Points on a hilly landscape, in no order, each with its height.
From any point a ball rolls to the lowest of the 4 points nearest to it. It stops when none of these is lower. Distance is the straight distance between rows; heights are no part of it.
laf: -13  0  -1  3  4  12  -11  13  -13  13  5  -11  -14  17  -3  4  19  2  -4  34  15  -7  -14  -7  3  -1  -11  16  h=0.6
Nupe: 14  14  -17  -14  19  0  -28  9  -26  6  6  10  9  -7  12  8  21  27  -3  15  4  25  32  -10  17  -25  -14  -8  h=3.6
Rida: -3  -19  -1  4  -24  -12  13  0  18  -1  -2  2  16  -13  0  2  -20  -4  -2  -28  5  -17  -2  4  -9  -3  11  0  h=5.6
zomav: 24  18  -11  -17  22  0  -14  -7  -10  -13  -2  13  5  -12  2  0  11  23  2  0  -7  31  32  0  14  -15  -5  -20  h=23.6
Suv: 21  -4  16  1  -4  10  -7  -8  9  -7  -8  17  -1  -3  -2  -4  4  -4  13  -19  -4  -11  3  7  12  10  12  6  h=43.2
raba: -15  -6  28  -2  -2  5  -6  6  1  7  -7  -9  1  7  2  1  -4  -1  -2  -1  15  -12  -5  12  9  3  6  6  h=35.0
daz: 29  -7  -7  1  -2  3  2  -24  10  -14  -4  31  -6  -22  -10  -18  -6  -8  19  -26  -29  2  -1  -2  -7  7  0  -8  h=14.5
Kidif: 26  -12  -8  3  -6  -10  7  -21  -1  -7  9  44  -7  -19  -17  -17  -15  -12  24  -34  -25  6  -2  0  -5  -5  -7  -15  h=22.7
ras: 31  -2  -17  4  -1  -8  8  -17  -1  -10  16  36  -9  -21  -18  -21  -8  -15  21  -22  -31  13  0  -8  -13  -9  -7  -20  h=28.3
bov: 9  9  -6  6  1  -8  -3  4  -1  -7  6  2  -4  -2  0  -3  -4  -5  3  -6  -10  7  8  4  -3  5  13  16  h=33.1
bemis: -20  -7  8  12  -14  -5  21  1  29  7  3  -33  11  3  2  1  -19  -15  -20  -1  13  -21  -18  -1  -13  8  8  -1  h=11.4
Divuk: -5  15  -23  -15  4  5  -11  4  -21  9  1  -10  6  4  5  9  24  15  -9  35  7  9  7  -10  0  -13  -21  1  h=7.4
fegef: -23  10  -1  7  9  -19  0  10  -26  9  15  -9  -10  23  4  5  -8  1  -22  13  12  14  -5  -3  -1  -6  21  20  h=22.1
Ginot: -18  -14  35  -10  -8  11  10  -1  18  8  -14  -15  13  10  5  8  -13  -12  -12  -5  20  -24  -13  1  4  9  0  -7  h=19.3
zonoz: 17  -7  8  2  -8  8  -5  -13  13  -13  -6  21  -2  -11  -5  -11  0  -5  14  -26  -11  -13  2  2  9  13  12  -4  h=25.7
ribak: -32  -2  3  9  5  -2  1  13  -36  12  9  -11  -17  31  1  5  -2  8  -16  22  26  9  -17  -2  10  -3  10  13  h=20.7
rufan: 21  12  -10  -20  11  14  -12  -14  7  -16  -15  -1  6  -9  1  1  13  21  10  5  -12  22  22  3  7  1  -11  -21  h=25.1
rila: 9  15  -7  -13  5  14  -18  0  1  2  -12  -12  3  5  -4  5  27  14  7  25  1  3  8  1  1  -3  -17  -1  h=8.3
Sunag: -4  -9  10  -3  -6  -14  3  -1  1  0  -3  -1  5  5  1  -1  -16  -3  -3  -15  6  -6  6  8  -1  3  18  12  h=46.4
daza: -6  -11  31  -4  -3  24  -16  6  11  9  -19  2  -6  8  6  3  17  -9  13  3  16  -26  -6  2  21  13  -9  -9  h=6.8
sot: 27  29  -28  -7  17  -31  17  9  -17  -26  21  12  4  -20  -3  -4  -3  7  -5  -5  -31  34  34  -11  -19  -15  -3  -21  h=16.6
giv: -16  -7  20  3  2  -8  1  4  -3  5  0  -9  -2  11  3  9  -7  -5  -5  -2  15  -10  3  11  7  1  16  13  h=7.1
Tepe: 21  7  -10  -24  12  20  -20  -12  0  -4  -21  12  3  -9  8  2  20  19  16  1  -7  22  21  4  15  -7  -16  -25  h=23.1
Nefif: 23  24  -30  5  6  -28  6  14  -7  -16  19  9  -2  -10  -6  -1  -4  2  -1  -5  -35  22  18  -8  -19  -6  2  -4  h=15.3
kunuk: -2  -18  18  -5  -12  3  3  -6  17  -1  -6  2  13  -2  4  5  -14  -6  2  -21  7  -15  1  8  6  2  12  0  h=40.2
ralo: -26  -15  31  -1  4  13  2  11  -2  18  -17  -7  -11  12  7  5  8  -1  -2  14  32  -17  -19  0  13  3  -6  0  h=30.3
vik: 7  -6  -9  13  1  -13  -1  4  -9  -7  7  11  -6  -5  1  -4  -13  -6  5  -19  -12  2  12  7  -8  -3  12  17  h=28.4
Sus: -40  -10  7  4  8  3  11  14  -28  20  5  -15  -19  30  5  9  4  13  -15  26  28  0  -24  -7  11  -6  5  11  h=23.7
tolat: 22  24  -18  -6  13  -11  -6  8  -5  -15  7  1  13  -7  2  2  4  14  -7  3  -20  25  21  -5  -10  -9  0  -6  h=4.0
Farom: -5  -9  25  -2  -7  5  -9  2  7  3  -9  -2  5  7  2  2  -2  -2  -2  -8  10  -15  -7  8  5  5  16  7  h=45.8
kepal: -34  -4  21  -5  3  3  12  6  -15  11  1  -15  -9  19  3  9  -2  2  -8  13  32  -8  -23  6  6  -2  5  8  h=16.9
gis: -40  1  10  -2  -7  -8  20  5  -14  7  8  -33  -7  28  7  5  -15  9  -24  14  23  3  -17  4  0  -4  18  2  h=11.9
Teso: 26  12  -11  -2  3  8  -10  -10  10  -17  -9  6  1  -11  -3  -2  10  6  9  2  -24  10  10  3  -4  7  -1  -6  h=37.3
tigo: 15  -4  14  -4  -7  31  -17  -8  22  -4  -18  8  -1  2  0  -4  21  -5  18  4  -8  -15  -3  2  17  20  -9  -13  h=28.1
mov: -20  -2  -12  -4  11  26  -6  10  -21  13  1  -18  -24  5  7  6  24  10  -5  44  19  -14  -24  -24  -1  -5  -22  15  h=5.1
Pebiv: 16  15  -11  -5  1  9  -14  1  -2  -11  -1  -2  5  3  -5  3  13  3  1  10  -18  6  11  0  -1  7  3  3  h=27.1
lopiz: 2  8  -19  -20  18  1  -25  9  -28  14  4  10  6  -5  12  10  27  23  2  17  6  13  30  -17  22  -25  -26  -6  h=11.8
bif: 11  13  1  3  6  14  -17  -3  1  -5  -8  -2  0  2  -7  -1  19  4  -3  18  -2  -2  2  4  0  8  -5  4  h=24.4
bof: -32  -10  27  1  -1  5  16  5  1  12  -8  -24  0  23  5  11  -8  -1  -9  9  32  -11  -18  5  7  -3  4  0  h=20.5
fadep: -2  8  -19  -27  10  11  -22  5  -16  5  -6  -12  7  -8  4  9  27  20  -1  24  10  13  10  -7  9  -17  -27  -4  h=10.6
mus: -17  -7  32  4  -14  14  13  6  38  6  -11  -27  9  8  6  -1  -16  -21  -22  -4  18  -32  -24  -8  -3  11  -1  -11  h=22.0
tenen: -17  -21  0  33  -23  -9  26  4  29  24  13  -16  8  -3  -1  -9  -19  -27  -25  -11  11  -23  -27  -4  -12  15  6  5  h=48.0
dasev: -28  -8  18  5  -6  4  23  2  14  5  0  -36  2  18  3  9  -16  -5  -23  6  18  -11  -17  5  -5  7  9  0  h=9.1
vureg: 21  -7  -22  9  1  -27  16  -4  -12  -1  23  37  -5  -13  -19  -14  -12  -17  19  -33  -26  12  6  1  -14  -9  -6  -9  h=49.3
Maku: -10  -16  37  -4  -13  11  2  2  23  -2  -17  -1  17  2  7  -1  -14  -9  -6  -18  17  -25  -4  5  14  8  5  -11  h=23.5
Teze: 19  7  3  -14  -1  31  -16  -32  29  -18  -18  8  1  -13  3  -2  14  6  25  -5  -17  1  3  2  10  16  -10  -28  h=29.4
Tuzof: 12  24  -21  -16  20  -8  -10  7  -15  -7  4  1  16  -2  2  14  11  25  -11  13  -11  32  31  -6  0  -14  -8  -8  h=8.7
vunam: 7  -13  26  0  -9  8  -8  -2  15  -6  -9  12  5  -4  3  -3  -7  -10  7  -23  6  -23  -1  3  10  13  12  -1  h=42.8
boli: 32  9  -12  -3  6  2  2  -11  8  -19  3  10  0  -13  -6  -8  6  -2  12  -14  -32  9  10  -1  -15  6  1  -3  h=30.4
kub: -16  -12  19  -2  -17  0  13  -1  24  -1  -8  -18  16  -2  5  4  -18  -12  -11  -13  14  -24  -6  4  -4  1  6  -4  h=4.5
rutos: -12  -11  18  13  -21  6  17  5  36  5  -2  -20  17  -1  0  -5  -22  -22  -20  -11  14  -27  -18  -4  -8  10  5  -7  h=32.0
pame: 19  31  -26  -5  21  -20  -1  14  -16  -18  9  3  8  -8  0  5  1  18  -8  3  -30  31  36  -10  -10  -19  -3  -9  h=7.3
vono: -35  -2  2  9  -12  -11  26  -1  5  5  10  -38  1  17  3  4  -22  0  -25  4  16  -3  -14  6  -11  0  18  0  h=4.2
reni: -1  16  -11  -8  1  11  -18  9  -10  7  -7  -16  0  7  -4  5  22  8  -2  29  3  3  2  -4  -1  -8  -17  6  h=5.0
laz: 6  19  -12  14  4  -17  -5  11  -7  -8  11  3  -6  0  -2  -2  -3  -4  -3  4  -15  11  10  2  -11  4  7  18  h=25.4
tadog: 17  18  -11  -18  27  -2  -14  3  -19  -1  6  10  12  -6  8  9  22  27  -2  10  -10  33  32  -8  8  -20  -11  -12  h=14.3
ropi: -8  5  -14  -8  8  17  -11  9  -17  10  2  -14  -5  5  3  6  23  9  -2  41  10  -2  -13  -19  -1  -5  -18  14  h=4.4
danu: -5  3  -10  -17  -2  23  -15  3  -3  8  -7  -14  -5  -2  -2  3  28  2  4  30  15  -4  -6  -9  5  -4  -31  3  h=6.7
naz: 7  -19  -5  8  -13  -22  10  -3  2  -2  5  16  10  -14  -1  -3  -21  -6  9  -33  -5  -6  6  6  -11  -3  5  5  h=34.3
ruko: -31  7  -11  12  1  -31  10  8  -23  9  20  -14  -1  7  15  7  -21  4  -19  -3  3  12  7  6  -7  -7  22  20  h=29.3
bak: -4  8  -2  -3  6  16  -20  3  -4  4  -12  -10  -2  9  -5  2  22  4  5  29  7  -7  -1  -4  3  4  -15  6  h=5.2
noni: -12  -15  -9  6  -11  -23  17  -5  4  3  6  1  8  -14  5  2  -24  -6  1  -26  -1  -4  8  9  -13  -7  12  12  h=20.6
Zefam: 22  -13  -9  6  -11  -8  8  -19  11  -12  0  44  -7  -22  -14  -19  -10  -10  24  -40  -20  0  -4  -8  1  -4  -5  -16  h=20.8
Deri: 13  8  -16  -21  19  8  -28  -4  -17  2  -10  2  8  -6  7  8  23  21  4  12  4  23  25  -3  14  -20  -23  -12  h=14.4
badup: -37  -1  1  8  -6  -22  14  -1  -15  4  16  -30  1  15  6  6  -20  6  -23  2  14  12  -9  13  -2  -4  23  12  h=11.6
mak: -26  -12  43  -6  -2  17  18  6  16  17  -17  -18  3  16  6  12  0  -8  -5  7  33  -24  -17  -3  5  2  -13  -13  h=35.1
zazil: 20  10  -10  -22  22  8  -25  -9  -11  1  -10  12  5  -11  13  3  23  23  10  5  -5  26  32  -2  20  -11  -14  -21  h=20.3
nepil: 22  -15  -9  -1  -8  -21  9  -17  1  3  6  48  5  -20  -25  -17  -26  -9  24  -40  -21  8  -11  6  -4  -13  -17  -22  h=26.1
guf: -26  -7  -1  23  -16  -9  23  -2  19  10  16  -34  3  9  2  -3  -20  -12  -28  0  16  -14  -21  6  -15  5  13  11  h=7.9
Gese: 0  -9  -7  10  -7  -28  8  2  -4  3  9  9  5  -12  -3  0  -20  -11  9  -28  -3  3  8  8  -12  -10  15  13  h=20.1
Pafa: 16  4  3  4  1  -1  -7  -3  3  -11  5  8  -2  -3  -5  -2  4  -7  10  -3  -14  0  5  7  -2  7  11  9  h=53.8
munag: 14  22  -12  7  5  -6  -9  8  -5  -12  4  -7  7  4  -5  0  9  2  -4  15  -15  15  9  -1  -8  2  3  9  h=23.4
lunet: 13  16  -9  -7  3  7  -17  3  -3  -6  -3  -10  7  0  -4  5  13  9  0  15  -12  10  8  -1  -4  -2  -6  1  h=19.2
fas: 4  5  10  5  4  -7  -10  4  -8  -3  2  0  -6  8  -1  3  -2  0  -3  1  3  -1  5  8  -1  9  13  22  h=41.8
Genas: -14  -11  31  -6  -4  11  -5  4  3  10  -12  -11  2  12  1  2  -2  -1  -3  2  21  -16  -5  9  11  2  1  -4  h=36.9
Kenim: 29  14  -15  -2  2  -3  3  -9  7  -22  -2  12  -6  -15  -3  -8  2  0  8  -10  -26  13  11  0  -13  4  1  -5  h=2.8
peka: 12  -2  -9  6  3  -14  -2  -3  -4  -7  7  20  -3  -7  -4  -2  -9  -7  10  -24  -13  0  13  5  -10  2  16  12  h=46.6
pepok: -21  2  7  9  8  1  -3  13  -21  13  6  -9  -17  22  1  5  10  -3  -9  27  19  0  -14  5  5  -1  2  18  h=4.9
Bekeg: -6  -20  4  9  -22  -7  18  -2  31  2  -3  -9  22  -12  0  2  -24  -10  -9  -25  8  -19  -11  -1  -9  7  1  -2  h=25.6
tib: 6  23  -10  3  2  -5  -13  8  -11  -3  4  -7  3  12  0  1  4  -1  -6  21  -9  9  11  -2  -4  4  5  12  h=24.8
zug: -30  -2  -8  6  -8  -27  14  2  -8  5  10  -22  -1  2  3  7  -28  -2  -17  -3  10  4  1  14  -10  -6  19  13  h=15.7
Sigab: 4  1  19  -4  -8  27  -17  1  12  2  -14  2  -7  1  0  0  27  -3  14  18  9  -18  -3  -1  13  16  -13  -8  h=21.1
napuz: -8  -20  4  22  -23  -3  21  1  39  13  7  -13  14  -3  1  -4  -25  -15  -18  -14  11  -28  -20  -5  -13  9  4  0  h=43.6
kop: 34  14  -16  -7  14  -7  11  -17  8  -27  1  14  -1  -19  -5  -12  -2  1  14  -17  -31  21  19  -5  -12  -10  -5  -21  h=34.9
goz: -36  -12  -10  7  16  25  9  20  -25  20  0  -15  -40  6  10  -3  26  15  -5  34  25  -10  -36  -31  3  0  -6  14  h=17.1
komem: 30  17  -21  -4  5  -9  3  -4  1  -19  10  6  -3  -14  -5  -6  -2  -1  5  -10  -28  20  15  -4  -11  3  4  -3  h=35.5
fola: -2  11  -9  3  4  9  -15  5  -8  8  4  -11  -7  11  -4  4  18  3  1  30  6  4  -7  -6  2  -1  -8  16  h=2.7
Mafop: -12  -7  -6  4  -4  -25  7  1  -8  1  9  -1  3  -5  0  4  -21  -3  -3  -14  1  4  4  12  -15  -6  15  17  h=7.2
kulu: 12  5  -8  -22  5  25  -23  -7  8  -6  -19  0  2  -7  1  3  22  12  16  13  -3  12  11  8  14  -3  -20  -22  h=24.9
surug: -39  7  0  8  4  -16  10  12  -31  11  14  -19  -7  26  2  3  -14  8  -22  13  15  12  -11  5  5  -4  19  17  h=9.6
sekup: 4  -2  16  8  2  5  -11  3  3  1  -3  0  -3  7  -3  -1  4  -5  6  -4  7  -8  -1  8  9  6  10  15  h=2.6
luf: 23  20  -13  -16  10  9  -11  -9  3  -16  -4  -1  10  -7  -1  3  16  14  3  6  -17  19  19  3  -1  -2  -6  -13  h=28.2
gifa: 6  -21  -11  2  -18  -23  19  -6  7  5  2  25  14  -19  -8  -8  -27  -2  14  -38  -6  2  -2  4  -8  -5  1  -9  h=29.0
rire: 3  5  12  2  -2  16  -18  7  1  6  -6  -3  -11  10  -4  -1  21  -3  7  22  7  -7  -4  1  8  8  -2  9  h=11.0
Gude: 21  2  13  3  -3  20  -12  -7  12  -11  -11  5  -3  0  -2  -6  14  -4  11  3  -10  -10  4  5  10  16  -1  -1  h=38.9
pudi: 31  11  -12  -10  9  8  1  -21  5  -24  -6  11  -5  -14  -2  -9  7  -1  12  -13  -32  12  10  0  -8  5  -3  -16  h=21.0
kat: 21  16  -22  15  4  -27  6  8  -8  -14  18  11  -4  -10  -4  -7  -6  -3  -1  -10  -26  13  15  -3  -23  -1  8  10  h=13.1
tusa: 7  22  -26  17  9  -32  8  19  -18  -7  22  11  -7  -4  4  -2  -10  -3  -11  -4  -27  19  19  -6  -19  -4  17  14  h=8.6
vuvi: -21  -14  48  -12  -2  25  8  13  19  16  -24  -6  4  10  10  10  6  -12  -2  -1  29  -27  -21  -3  17  2  -15  -17  h=36.5
mez: 19  14  -15  -19  27  4  -26  6  -27  5  2  15  6  -4  13  4  26  25  3  8  1  24  33  -9  22  -23  -16  -12  h=11.2
zofo: 20  26  -22  -15  12  -4  -7  3  -12  -11  0  2  14  -6  6  11  12  19  -2  9  -10  26  27  0  -1  -12  -8  -5  h=8.2
nosol: -3  20  -14  6  9  -6  -11  11  -20  3  10  -10  -5  18  1  5  6  8  -20  27  -3  17  0  -7  -3  0  7  22  h=27.6
Galad: -7  18  -2  8  7  -5  -16  9  -18  7  6  -8  -1  15  -1  0  6  -1  -3  19  0  11  -3  3  -1  7  5  22  h=27.2
Bovi: 20  9  3  -8  -3  21  -15  -18  19  -10  -13  5  0  -7  -3  -4  15  4  15  4  -15  1  6  3  8  15  -8  -11  h=30.7
duvo: -29  -19  17  2  14  26  6  20  -12  21  -13  -8  -31  10  6  0  22  1  8  29  28  -21  -25  -14  10  -1  -17  10  h=23.8
Vovir: -7  18  -11  10  8  -19  -6  11  -17  0  18  -4  -3  11  0  1  -4  1  -14  13  -9  13  5  -3  -7  2  18  24  h=25.5
Vovo: -15  8  -9  12  3  -25  2  15  -19  5  16  -2  -3  5  8  3  -14  -2  -12  -6  -7  11  12  9  -9  -5  20  19  h=20.9
ret: 23  19  -32  11  3  -33  13  10  -13  -12  29  21  -5  -17  -8  -11  -7  -9  0  -7  -35  23  17  -10  -22  -9  -3  -9  h=30.5
Vif: 5  -12  5  4  -6  -11  1  -1  1  -4  0  6  0  -5  -2  -3  -14  -6  1  -21  -6  -4  9  8  -3  5  19  7  h=52.9
Buz: -3  -23  -5  19  -27  -2  21  6  36  15  4  -3  22  -13  -8  0  -24  -15  -7  -18  3  -22  -19  -6  -8  11  -2  1  h=34.8
bib: 7  -2  17  1  0  15  -16  1  3  0  -7  -4  -6  6  -2  -3  18  -3  8  10  2  -12  -6  9  13  11  -7  5  h=25.3
Nal: -19  -18  40  -7  -3  20  -2  10  8  14  -15  -6  -5  10  9  5  7  -6  2  5  28  -28  -14  0  19  3  -14  -9  h=33.2
Vos: 5  25  -18  3  6  -5  -14  12  -16  4  14  -7  1  13  3  7  8  9  -15  26  -7  18  5  -7  -2  1  3  16  h=26.2
Vuv: 23  13  -13  -22  24  11  -14  -15  -6  -15  -10  14  7  -14  5  1  15  22  13  -8  -11  29  31  4  10  -9  -13  -24  h=23.9
bedu: -31  -2  8  5  1  -16  -1  3  -18  8  13  -18  -1  16  6  8  -16  4  -17  3  14  4  -6  11  2  -3  19  12  h=17.6
vufos: -19  1  -9  5  7  11  -4  13  -28  19  5  -11  -17  23  1  4  19  13  -16  39  19  1  -23  -12  5  -2  -3  21  h=4.1
sokif: 8  12  -18  -19  8  6  -14  2  -8  0  -4  -7  9  2  2  6  21  15  4  21  2  14  18  -3  6  -10  -20  -6  h=13.5
Luked: 27  10  -19  -9  29  7  -26  -3  -21  6  5  29  -1  -9  6  -1  29  28  10  9  -6  21  40  -14  28  -13  -19  -19  h=20.4
sirut: 21  -2  13  3  -5  25  -17  -15  22  -13  -14  9  -1  -3  2  -5  14  -3  20  -6  -14  -9  -1  4  13  18  0  -9  h=29.7
Seze: 9  -9  27  7  -5  16  -8  -6  11  -1  -10  4  2  2  2  -4  8  -9  5  -4  -2  -21  -2  9  14  14  7  -4  h=53.1
fol: 2  -21  4  1  -18  -9  7  -10  15  -3  -3  14  12  -12  2  -2  -20  -7  4  -29  0  -16  2  3  1  -1  14  -9  h=25.2
sazi: -21  -7  26  -1  -8  5  14  -2  11  2  -8  -23  12  12  5  6  -11  -9  -15  -2  19  -18  -10  9  0  -5  5  -1  h=20.2
Tasag: -5  -4  15  0  3  19  -11  5  0  9  -9  -2  -13  12  -1  -3  25  -4  8  27  10  -20  -12  -3  14  7  -14  9  h=16.0
fosi: -1  0  -15  13  -4  -32  2  6  -15  -1  17  8  2  -1  0  -2  -14  -11  -1  -19  -11  10  9  6  -11  -9  15  22  h=15.4
keza: 21  5  0  -9  5  22  -7  -36  28  -22  -24  13  2  -20  4  -9  9  4  19  -10  -24  8  4  -1  4  15  -7  -32  h=30.0
mita: 23  10  -4  -18  7  19  -15  -25  14  -16  -19  8  5  -14  2  -1  14  12  16  -3  -17  23  14  2  6  5  -12  -31  h=26.7
gek: 23  12  -4  -12  1  24  -12  -24  18  -20  -13  9  4  -16  1  -4  13  4  20  -7  -25  11  9  2  7  14  -7  -15  h=28.0
Mape: -33  -15  39  -6  6  25  13  13  7  22  -21  -7  -13  14  11  11  10  -5  -4  15  32  -26  -27  -3  12  1  -16  -10  h=31.1
zoso: -17  -18  -5  20  -26  -13  22  -2  27  12  8  -20  11  -5  0  -5  -26  -18  -16  -10  6  -22  -13  -2  -19  4  8  6  h=35.2
Lesat: 17  -15  -13  4  -6  -20  11  -10  -5  4  13  40  -2  -18  -22  -14  -23  -12  24  -36  -18  5  1  3  -13  -6  -5  -14  h=30.1
luved: 9  -22  11  -2  -10  2  3  -14  17  -8  -11  22  4  -11  -1  -5  -10  -11  11  -35  -4  -12  2  1  8  8  10  -3  h=36.6
tamu: -35  -22  32  -4  14  23  13  16  -4  20  -13  -5  -17  12  8  4  18  -2  3  19  34  -25  -26  -4  13  3  -21  -1  h=26.9
Vut: 0  -21  -10  9  -23  -21  20  -7  21  8  2  13  21  -18  -12  3  -28  -2  8  -30  -3  -6  -12  2  -14  -4  -8  -4  h=33.8
bivez: 27  14  -15  -16  12  9  -1  -25  9  -26  -10  13  0  -16  1  -3  4  7  14  -10  -26  24  19  0  -3  -1  -11  -25  h=25.0
geke: -16  -7  -13  7  -16  -24  26  1  1  8  12  -11  10  -12  -1  6  -25  -2  -5  -16  -2  -1  2  9  -18  -6  15  7  h=17.4
tenet: -12  -16  -9  18  -26  -23  21  0  27  10  12  -10  16  -9  0  -1  -22  -9  -8  -12  0  -17  -14  2  -19  0  8  -2  h=39.3
Muz: 8  -19  22  4  -10  11  -4  -7  18  -11  -16  15  5  -6  1  -6  -7  -8  10  -21  0  -16  0  0  14  15  12  -7  h=36.8
zur: -31  -18  11  0  15  18  11  17  -20  19  -3  -11  -29  18  3  5  13  7  -1  26  34  -14  -24  -14  10  -3  -13  8  h=26.0
vuta: 18  -22  -7  7  -12  -18  11  -14  7  -1  2  38  7  -20  -12  -9  -23  -7  20  -40  -10  -3  -5  0  -4  -7  0  -10  h=23.0
tibiz: -16  -6  18  4  3  8  -10  9  -10  18  -4  -4  -14  20  -1  1  10  1  -2  21  22  -10  -15  0  8  4  -3  9  h=11.1
Motu: 33  18  -30  2  10  -28  21  2  -12  -22  25  19  -5  -19  -11  -16  -5  -4  3  -11  -36  25  20  -8  -21  -12  -6  -18  h=48.6
Lakaz: -15  -13  25  -2  -15  7  17  0  29  1  -12  -19  13  5  5  6  -14  -11  -11  -7  16  -26  -17  1  1  7  1  -8  h=15.2
Zino: -9  -12  0  5  -22  -13  22  1  15  2  2  -11  17  -6  -2  6  -24  -6  -4  -18  7  -13  -4  10  -15  2  11  2  h=25.9
zerud: 9  26  -17  -13  7  5  -17  5  -13  0  -5  -7  10  1  4  9  16  17  -6  26  -3  22  18  -4  -6  -11  -12  1  h=13.2
Podiz: -31  -7  28  -6  -10  8  21  2  16  10  -6  -24  5  17  5  9  -12  -8  -15  7  24  -19  -17  4  0  3  -1  -7  h=15.1
zaz: -27  -2  -2  4  11  5  -2  14  -32  18  8  -11  -21  26  -4  2  9  6  -11  30  26  2  -29  -11  10  -3  -2  17  h=10.7
pekop: -33  -4  12  6  5  -5  6  8  -21  12  1  -20  -11  26  3  8  -5  8  -18  18  26  3  -16  8  5  -5  13  7  h=17.5
pepab: -26  -8  16  -1  10  3  0  8  -18  15  2  -12  -11  23  2  8  5  0  -7  22  27  -6  -20  2  10  0  1  13  h=10.8
Bolof: 10  -11  -16  6  -5  -32  13  5  -15  2  18  26  -2  -15  -7  -3  -18  -11  8  -27  -18  10  11  8  -15  -10  4  8  h=32.7
takog: -8  10  -15  5  8  2  -16  11  -21  10  6  -4  -12  19  -3  6  13  5  -14  36  11  8  -14  -10  1  -4  -4  20  h=3.0
pamul: 8  -30  -13  5  -23  -16  16  -11  12  6  1  29  18  -21  -17  -4  -29  1  17  -39  -10  4  -11  5  -4  -9  -13  -17  h=27.0
Savim: -28  -5  6  5  -8  -15  13  -1  -1  4  10  -26  5  8  3  6  -23  0  -15  -3  12  -4  0  11  -8  0  16  10  h=11.3
Sirov: 29  -2  -13  -2  -1  3  8  -32  12  -20  4  34  -7  -23  -15  -21  -6  -13  26  -24  -32  3  0  -6  -12  -1  -5  -19  h=11.5
fulos: -12  1  3  7  2  -14  -4  8  -14  0  12  -7  -5  11  3  2  -10  -3  -7  2  8  7  4  8  3  0  21  23  h=27.8
ziloz: 23  7  2  -2  -2  16  -14  -8  14  -14  -9  5  1  -3  -3  -10  7  -2  7  -5  -17  0  3  6  1  11  2  3  h=39.8
mari: -21  -12  16  20  -10  6  22  7  33  9  3  -24  6  6  2  -7  -20  -22  -30  -6  18  -28  -24  -3  -13  12  2  0  h=36.4
ren: 32  6  -10  -3  -1  10  1  -28  17  -24  -9  22  -6  -23  -10  -12  1  -8  20  -18  -26  7  3  -8  -6  6  -8  -16  h=14.6
gezo: -14  -9  12  0  -12  -10  13  -2  12  2  -1  -19  11  -1  2  3  -21  -5  -8  -14  9  -13  -3  7  -8  4  11  3  h=10.2
nepam: 19  -11  -4  7  -5  6  0  -13  10  -13  1  31  -5  -17  -5  -14  -5  -12  19  -30  -18  -8  -1  -1  3  9  7  -7  h=11.7
girap: 32  10  -21  5  5  -18  13  -9  0  -14  15  23  -6  -17  -9  -12  -3  -7  12  -15  -31  15  10  -7  -20  -7  -2  -14  h=70.1
Tamo: 24  -8  1  5  -1  15  -1  -26  17  -21  -8  27  -10  -15  -5  -17  0  -11  20  -23  -25  -4  -4  -4  10  13  3  -11  h=19.0
zap: 4  6  -5  -7  -6  24  -19  0  4  0  -12  -7  -4  -1  -8  -1  22  1  7  25  4  -3  -5  1  2  10  -18  0  h=9.7
zut: 29  2  -16  9  1  -10  6  -6  -3  -12  9  26  -8  -15  -10  -16  -5  -11  13  -23  -27  6  5  -2  -16  1  1  -1  h=58.7
levin: -21  -7  15  -3  0  -5  2  5  -4  3  2  -17  4  10  5  6  -13  -1  -8  5  19  -7  -7  15  3  -1  17  7  h=27.3
Nebam: 8  22  -10  -7  6  1  -16  8  -10  -2  0  -13  7  4  3  10  14  13  -8  27  -5  18  12  -8  2  -9  -8  3  h=15.0
kup: 12  32  -28  3  8  -18  -3  14  -10  -15  17  0  1  -3  3  -1  -1  11  -11  11  -25  28  24  -9  -13  -9  5  8  h=6.4
sasop: 10  -5  12  1  -8  3  -10  -3  2  -4  -6  8  2  -1  0  -1  5  -5  6  -8  -4  -10  0  8  9  8  11  9  h=53.0
bodep: -15  -12  32  -4  1  16  0  9  2  13  -13  -6  -9  13  3  3  9  -5  1  16  23  -24  -14  6  16  5  -8  0  h=32.2
fis: -18  -22  37  -4  0  26  -1  11  5  25  -20  -1  -12  8  9  2  15  -13  12  7  27  -34  -21  -1  20  8  -22  -4  h=33.6
posat: -27  1  -13  -3  14  11  4  14  -30  20  6  -11  -23  19  1  8  22  9  -11  41  19  -2  -30  -23  6  -8  -8  18  h=8.1
ser: -20  0  6  7  11  -2  -3  7  -20  14  11  -8  -12  23  0  6  2  -2  -7  24  21  0  -14  5  10  0  10  22  h=9.3
dalu: 2  -16  2  4  -16  -15  9  -6  11  -7  0  6  12  -7  0  2  -21  -2  1  -27  4  -7  3  9  -10  -5  13  7  h=26.8
sepa: -45  3  -6  10  -9  -22  20  5  -10  5  17  -35  -5  18  7  8  -19  2  -26  5  14  7  -11  9  -8  0  22  7  h=7.7
lepev: 25  2  1  1  1  17  -6  -19  15  -18  -11  15  1  -9  -5  -11  9  0  18  -17  -22  -1  3  -3  0  15  1  -6  h=24.3

Call two points neighbours if one is among the 4 nearest of the other. Go from one point of each pair to the other, from neighbour to neighbour, staying as low as possible. Name the highest point that can't be avoided.
Rida, daza | Zino
vono, tolat | pekop
giv, Kenim | levin
Mafop, vono | geke
sekup, Mafop | bib
nepam, Sirov | daz
Kenim, Sirov | pudi
vono, kub | Savim
laf, Nupe | lopiz

Two balls start at each pair of points below. Name the first point that both come to, or write -.
Mape, Nal | tamu
Bovi, Teze | mita
ralo, vuvi | tamu
